Each scene shows the same named points in several views. A view is turned or mirrored, and shifted as a whole, has a little noise and may leave points out.
In the rows, zero is written as 128.

Scene 1
View 1
K127: [140 139 128 144 132 146 116 112 106  82 114 125 151 170 110 120 126 147
 131 140 127 152 101 147 132 164  93 140 113 162  86  93 143 140  73 118
 109 121 105 166  88 161 124 132 115 148  93 103 102]
K676: [141 136 132 136 126 159 121 134  93  88 110 111 142 170 113 145 121 148
 143 136 130 136 119 137 111 185 108 145  99 152  92 105 117 142  71 117
  97 116 111 169 102 173 124 136 106 153 104 112 104]
K562: [142 129 112 142 142 131 132 118 103  97 113 114 159 175 132 132 117 151
 131 136 121 143  80 134 125 166 109 153 112 182  99 103 112 114  95 103
 138 113 122 149  84 142 105 138  94 147 104 110  97]
K525: [149 145 108 139 125 102 122 111  88  93 107  99 137 162 130 155 104 174
 116 134 129 144 109 136 124 157 109 172 135 180  92 124 121 109 101 119
 150 118 150 154  95 132 120 155 127 140  92 132 106]
K56: [110 148 132 159 110 141  83 136  95 103 114  99  94 131 132 155 137 110
 145 120 147 113 163 111 118 167 110 146 143 123  84 104 182 169 139 132
 112 117  89 149 133 170 160 138 149 137 103 138 147]
K835: [123 149 116 119 125 102 133 139  95 119 104  75 146 140 120 153 117 152
 128 131 119 138  83 119 115 176 115 168 128 186 110 125 107  96 106  87
 162 106 130 133 114 125 111 144 108 131 107 142 113]
K221: [129 170 126 105 119  71 137 142 103 163 130  77 130 116 136 155 103 143
 131 135 119 133  97 111 126 166 121 164 151 209 118 123 111  80 121  94
 172  87 117 121 138 133 123 163 116 136 109 158 145]
K403: [154 144 124 148 117 130 107 124  78  96 117 110 107 163 143 172 103 155
 136 129 142 122 161 126 112 168 119 162 128 151  86 120 129 142 111 146
 112 114 134 166 114 170 141 162 133 154  98 133 126]
K258: [125 115 107 166 123 163  99 131  69  45  75  87 125 180 122 173 131 156
 134 117 141 123 133 126  92 186 116 172 104 116  82 126 127 157 106 121
 114 138 145 165  92 146 128 129 123 137 101 122  86]
K846: [147 146 125 135 126 123 123 123  96 108 121 111 135 158 129 145 110 151
 133 137 129 139 116 133 125 166 108 152 124 175  95 108 124 123  94 121
 125 109 120 156 105 158 125 151 115 149  99 123 118]
K476: [130 162 147 112 122 131 128 140 112 128 127 108 145 136 100 126 121 132
 143 143 122 146 103 134 128 178 100 135 118 178 105  97 130 124  71 102
 111 101  85 154 125 171 130 140 112 149 103 122 128]
K317: [151 113  99 168 140 139 115 108  86  74 106 117 137 191 157 155 113 158
 129 127 134 127 113 129 117 160 119 164 117 159  86 112 120 132 122 127
 135 124 144 154  75 143 112 146 104 149 102 113  95]
K905: [119 146 128 132 119 143 112 131  95  75  91  90 146 152  84 136 134 151
 128 133 128 152 100 140 116 180  94 154 112 148  91 111 139 137  69 101
 117 126 114 163 105 147 129 125 126 133  94 121  97]
K878: [147 129 111 155 118 138 108 127  65  71  95  93 113 177 139 186 107 169
 132 124 143 120 152 125  97 179 125 177 116 138  84 133 113 141 110 136
 120 126 157 166 102 153 130 153 127 146 100 133 103]
K106: [139 152 140 129 120 133 119 139 100 129 132 111 121 144 132 148 115 128
 149 135 132 125 136 122 119 176 115 141 122 165 100 102 129 135 102 123
 109 100  95 153 127 179 135 151 115 154 108 129 139]
K894: [158 129 113 140 136 132 133 120  88  93 113 113 146 183 139 154 103 168
 131 136 126 135 104 135 114 172 118 161 107 178  96 116  94 115  91 119
 129 113 142 159  87 151 107 151  96 154 103 116  97]
View 2
K676: [103 115 189 122 103  99 124 126 161 104 123 132 103 104 142 110 117 147
 120 116 166 135 110 150 163 131 108 147 157 112 100 142 117 123 144  93
 104  96 150 163 130 123 112 123 132 137 113 166 128]
K221: [157 133 136 106  91 119 157 122 140 113 119  94 145 124 103 145 118 137
 116 107 138 190 168  80 182 141  99 160 135 149  83 111 109 130 105 192
 109  94 107 103 102 121 168 161 122 126 122 155 109]
K835: [156 126 151 115  92 110 133 115 148 112 125  96 140 129 137 142 118 145
 131 113 157 167 154 109 169 137 107 170 140 130 100 132 119 144 141 167
 118  81 133 115 121 119 142 156 138 144 122 165 119]
K258: [100 136 162 137 101 144 105 130 179 133 153 138 103 112 159 131 146 138
 143 142 185 128  87 142 166 143 118 138 148  92 128 142 135 150 169  98
 134  86 171 148 164 125  92 125 143 167 137 181 135]
K878: [ 99 140 167 133 111 163 124 135 178 137 152 140 119 110 120 133 157 128
 138 139 171 128  97 124 185 156 106 140 156 103 124 116 124 154 152 104
 124  93 155 128 149 125 114 127 133 160 121 177 134]
K525: [147 135 161 121 114 128 140 116 140 120 132 113 139 123 122 133 157 123
 135 124 158 131 139 117 186 138 107 152 163 116 121 132 106 134 153 130
 121  81 123 121 129 117 125 152 131 154 103 153 135]
K317: [112 137 149 123 131 127 135 128 152 121 134 127 141 127 136 122 168 134
 146 120 181 120 136 126 167 149 118 160 163 107 136 145 116 140 152  98
 116  83 151 149 159 139 112 122 135 137 121 163 157]
K846: [121 128 167 117 108 112 141 126 148 110 123 122 119 111 123 120 134 135
 119 115 156 144 130 123 175 134 106 144 157 122 103 132 107 120 132 119
 107  95 126 144 124 123 127 136 123 135 111 154 129]
K403: [ 91 142 161 125 112 154 143 140 167 129 141 145 109 101 105 123 155 123
 121 131 160 139 102 115 188 148 103 124 158 113 110 112 114 128 127 105
 114 108 133 140 138 128 121 123 117 142 120 162 131]
K56: [ 82 153 115 125  85 144 135 148 160 134 147 146  71  91 132 123 137 128
 103 137 163 180  87 103 169 128 118  84 127 115  95 131 120  97 104 126
 130 122 126 169 150 131 104 120 105 131 164 151 116]
K894: [122 123 180 118 124 114 136 123 156 108 123 120 144 125 124 121 143 142
 139 112 168 122 142 133 172 148 106 175 166 117 118 133 113 146 151 105
 103  81 148 136 134 129 130 130 138 136 101 169 144]
K127: [121 120 177 119 112  84 132 118 137  99 119 124 104 109 149 104 133 139
 120 114 166 128 124 148 161 117 115 138 164 110 109 161 105 104 149  92
 107  91 132 174 132 122 102 131 127 134 109 146 136]
K562: [135 120 165 115 119  89 134 116 140 101 116 109 141 129 145 118 135 147
 135 105 170 135 154 132 158 134 114 173 160 120 115 153 111 130 150 115
 104  78 140 151 134 131 123 134 138 130 111 158 143]
View 3
K317: [ 94 117 122 137 139 176 114 136 117  81 107 140 160 103 131 121 145 139
 123 182  97 113  94 104 117 120 123 147 113 109 150 143 133 135  97 135
 128 143 140 152 109  97 139 134 151 106 125 177 101]
K894: [ 85 108 129 137 138 156 124 134 115  90 104 131 154 136 114 155 140 148
 118 176 100 110  97 116 139 120 132 141  95 101 147 130 129 142 107 137
 125 125 146 137 117 116 152 117 130 106 109 175 102]
K846: [ 99 122 140 119 126 168 138 119 129 105  89 129 154 141 135 144 133 135
 115 143 113 118 116 110 128 127 131 123  94 101 142 121 123 136 112 137
 122 125 150 138 129 127 162 136 129 123 126 163 120]
K127: [ 94 145 156 109 132 189 154 133 102 106  82 150 155 132 152 141 120 146
 113 154 105 102 101 120 132 122 139 125 102 104 154 119 128 132 107  99
  87 137 144 149 124 111 177 130 130 111 126 172 112]
K525: [ 94  96 125 139 117 186 115 121 132  98  97 135 157 121 128 151 135 131
 114 160 102 115 110 116 116 123 121 158 104  95 137 129 122 142 121 150
 131 130 142 127 115 133 147 129 116 121 136 152 123]
K258: [114 118 129 114 140 191 131 121 132 110 119 144 150  83  92 116 157 139
 116 161 108 103  89  75 130 126 132 137 105 121 147 155 142 114  97 108
 117 177 117 137 116  47 141 112 122 123 141 176 112]
K56: [140 154 141  90 127 187 152  94 161 126  84 124 154 112 148  78 146 109
 118  99 137 133 136  66 108 143 127  88 105 123 139 135 126 108  99 125
 127 160 139 151 147  86 157 171 153 151 162 159 141]
K106: [111 140 143 106 133 147 150 110 140 112  84 113 152 155 135 125 141 129
 118 120 127 127 129  97 135 135 135  90  86 109 143 118 122 128 103 137
 129 124 157 146 144 120 166 151 146 131 121 169 123]
K878: [104 102 121 114 121 175 113 118 135 101 124 128 151  90  88 128 160 132
 116 144 109 109 102  78 119 129 122 132  87 116 143 156 122 119  93 138
 144 157 127 135 118  84 133 129 125 130 127 173 111]
K476: [107 142 156 111 138 155 167 113 134 124  71 124 149 177 143 150 123 140
 112 131 125 122 124 118 152 130 146 100  90  98 143 101 127 138 122 120
 103 116 159 134 144 130 186 131 124 124 124 161 131]
K562: [ 93 122 135 144 148 164 136 135 117  94  89 139 156 146 142 147 129 147
 119 185 100 115  98 128 140 118 136 145 115  98 147 118 140 148 117 129
 110 123 152 140 117 117 161 120 137 100 122 170 110]
K221: [116  95 118 158 136 142 129  96 180 115  76 102 154 186 140 149 135 116
 116 142 128 154 144 120 133 134 126 136 109  85 119 100 128 156 148 188
 156  94 169 110 139 164 156 142 124 135 142 134 149]
K403: [104 117 131 103 112 169 122 114 132 101 107 121 155 107 114 123 152 126
 117 120 116 115 119  82 111 133 121 110  80 113 144 145 111 119  89 144
 142 144 139 146 130 112 143 152 138 137 124 171 115]
K905: [111 129 152 112 135 195 158 118 129 128  88 148 149 132 123 147 127 142
 108 149 113 105 102 107 145 124 142 133 103 103 143 120 138 127 123  99
  91 150 132 125 127  91 174 109 101 123 145 160 130]
View 4
K127: [140 127 134  99 105 123  88 125 116 120 118 129 129 114 104 131 117 125
 149 105 149 161 147 143 125 155 109 136 136  98 169 141 109 156 142 140
 128 126 106 161 128 156 123 133 123 135 128 158  80]
K221: [180  53 173 158 107 112 128 155 114 168 133 140  96 123 150 137 108  67
 134 159  98 145 160 123 135 109 121 120 185 119 123 135 147 100 106 140
  81 137 172 161 124 136 124 124 131 126 140 131 154]
K905: [165 112 134 112 110 124  98 117 115 117 107 148 118  94 116 120 131 116
 156 120 125 156 132 145 120 154 106 137 158  85 180 147 121 148 136 143
 126 133  94 156 127 186 105 129 145 142 111 163  98]
K894: [137 104 129 133 110 131  83 136 135 145  95 123 117 121  91 120 119 146
 141 120 130 143 134 127 143 117 115 124 158  91 163 117  91 122 135 150
 100 128 147 163 112 148 117 133 105 135 124 160 108]
K476: [173  97 153 117  93  95 110 143 110 122 125 142 126 129 136 130 100  93
 138 129 120 149 143 126 125 148 113 133 148 113 149 161 126 151 119 151
 139 115 128 168 141 148 128 127 144 149 134 144  92]
K317: [118 118 122 133 121 138  82 118 139 148 114 105  99 121  83 136 135 150
 148 117 139 146 148 154 119 115 110 123 162  84 166 100  89 131 145 134
  95 137 131 147 110 146 111 128 100 121 111 165 103]
K106: [157 113 145 131  90  90 107 137 130 124 138 117  94 144 132 144 109 101
 147 135 107 127 149 135 111 131 119 122 158 105 137 136 114 152 121 140
 122 108 141 164 140 131 123 114 141 155 114 148  91]
K846: [150 112 142 122  99 118  99 135 128 135 120 127 108 122 119 133 117 111
 150 124 124 144 148 135 130 134 118 124 154 100 151 130 116 134 131 137
 102 124 137 164 126 144 122 126 128 142 122 151 106]
K676: [151 122 127 117 100 108  89 126 129 114 106 129 118 123 105 124 117 135
 147 117 124 140 129 135 123 141 111 132 150  89 169 139  97 155 135 150
 135 115 116 163 129 160 114 126 133 153 112 163  80]
K525: [144 107 141 124 110 146  97 131 130 151 109 129 103 100 111 127 131 116
 158 124 126 152 148 138 144 127 120 121 163  93 157 113 121 109 138 129
  70 142 141 161 110 155 115 132 115 129 121 152 132]
K258: [139 133 109 133 120 129  86  96 142 119 104 118  81 101  89 126 157 154
 167 126 114 131 124 163 101 129 107 127 177  59 185 108  90 146 145 135
 111 134  97 143 114 186  86 118 135 145  75 181  97]
K562: [139  89 137 129 120 131  90 134 117 149 108 128 129 118  95 126 115 134
 131 118 143 161 145 137 131 125 107 133 154 101 165 130 102 132 134 150
 118 137 133 154 115 152 121 138 104 118 137 156 103]
K878: [139 136 117 137 104 128  87 111 156 129 104 112  72 113 100 130 148 143
 172 131 102 118 129 147 122 118 120 114 176  67 164  96  95 126 141 131
  80 126 130 158 114 161  96 116 129 156  80 170 112]
K835: [172  62 153 151 121 126 112 138 113 159 110 146 109 105 122 122 120 102
 135 147 112 152 142 132 129 115 110 130 183  99 154 134 126 110 118 148
  99 145 144 153 116 166 110 129 126 121 130 149 140]
K56: [150 142 141 125  96  88 116 104 134 111 173 101  53 133 145 167 139  84
 175 138 102 123 166 175  70 145 116 120 170  90 139 122 130 171 131 109
 113 115 103 144 146 144 105  98 164 153  80 157  88]
K403: [139 142 130 126  89 113  96 123 151 125 126 107  73 129 118 143 133 120
 171 128 104 119 145 143 121 128 126 111 162  85 146 105 108 136 137 124
  83 115 139 165 125 137 112 113 135 161  91 158 104]
View 5
K835: [143  89  80 172 120 134 115 132 146 161 134 147 127 137 112 161 146 151
 116 123 126 100 110 106 153 154 131 154 140 156 135 121 108  93 121 113
 116 162 135 137  85 143 131 141 123 160 110 145 114]
K317: [110 104  95 168 144 104 109 148 137 129 139 168 139 111 110 134 117 163
 119 145 136 136 131 108 153 124 114 146 115 116 146 169  88 101 111 162
  92 153 113 113 112 137 145 163 120 109  99 133 113]
K562: [126  96  86 171 121 106 105 145 137 143 150 166 140 131 100 130 125 153
 121 117 150 114 131 113 167 140 123 175 128 147 137 163  88  92 109 126
 111 154 121 112 106 146 125 151 140 123  97 154 122]
K905: [131 106 110 132  96 143 120 150 152 128 138 164 138 129 130 135 130 137
 132 125 112 122 129 123 184 145 106 184 129 153 131 149  98 121 136 132
  98 142 152 102 111 149 119 160 121 127 137 183 130]
K878: [115 111 100 157 138 132 141 151 135 114 117 158 134 104 140 143 119 151
 121 164 108 145 113 124 153 142 103 127 118 110 141 139 104 111 127 184
  81 135 132 142 106 138 148 157  96 107 124 128 117]
K476: [133 101  95 152  80 128 104 138 137 111 167 147 126 144 112 103 123 128
 138 118 112 118 110 140 172 150 121 200 155 175 120 120 102 109 117 108
 120 136 123 139  99 163 120 128 133 140 118 175 140]
K221: [146  85  65 184 111 138 105 113 147 153 147 124 104 147 106 144 149 147
 118 124 103  98  86 107 130 154 147 153 156 170 130  78 122  91 107  90
 138 165 107 171  73 152 146 125 126 187 104 135 109]
K676: [121 109 106 148 101 119 120 156 131 106 149 166 143 126 121 115 112 135
 134 133 127 132 124 142 181 147 105 183 137 144 128 154  92 110 124 147
  95 128 136 123 112 152 119 142 122 108 118 165 140]
K403: [111 114  96 156 123 129 128 143 135  97 137 149 120 111 134 110 114 144
 128 162  92 151 105 130 144 136 112 144 127 123 135 121 107 117 114 169
  95 133 105 153 109 151 156 149 106 115 122 133 120]
K127: [117 107 103 144 100 119 106 151 143 114 157 168 137 126 115 100 116 141
 133 122 126 131 136 124 176 133 112 196 123 151 132 164  89 115 116 132
 104 142 119 100 123 158 126 162 141 106 120 180 130]
K525: [126  97  75 167 131 133 130 141 150 149 124 153 119 118 125 133 136 158
 115 131 120 121 120 102 145 147 127 148 110 140 141 132 107 100 113 136
 112 157 112 129 108 151 147 167 136 126 118 146 105]
K258: [115 113 123 136 131 132 126 156 141 116 123 172 151 108 137 158 118 150
 125 160 114 144 128 121 175 129  92 142 120 107 143 165  93 123 143 183
  69 139 158 106 109 127 133 163  84 110 130 147 124]
K894: [123  99  80 179 131 107 128 152 128 137 134 165 137 121 112 130 121 152
 117 129 150 121 123 123 160 153 119 156 123 136 136 155  94  86 110 148
 103 142 121 133 106 147 130 148 136 107 100 138 123]
K846: [123 102  88 161 110 125 116 140 139 121 147 153 123 126 119 113 123 144
 128 133 114 127 114 124 156 144 121 170 132 148 131 129 102 106 112 132
 112 143 112 136 107 156 138 147 131 127 115 153 123]
K106: [120 107 100 158  97 120 103 134 131  92 166 142 123 133 115 103 114 133
 137 145  98 137  98 141 156 138 119 175 157 151 125 113 103 114 112 134
 110 133 107 156  97 155 138 125 112 139 111 148 135]
K56: [109 119 132 121  99 142  81 122 151  72 169 139 120 123 129 113 113 137
 145 174  48 161  98 124 151 100 107 164 151 128 134 109 107 153 127 151
  92 145 109 131 102 142 159 145  73 157 132 153 122]

Which points are out of place in each view (at most two, in the order of its rows)? Write none if all are in place.
view 1 -> K676, K846
view 2 -> none
view 3 -> K894
view 4 -> K56
view 5 -> K835
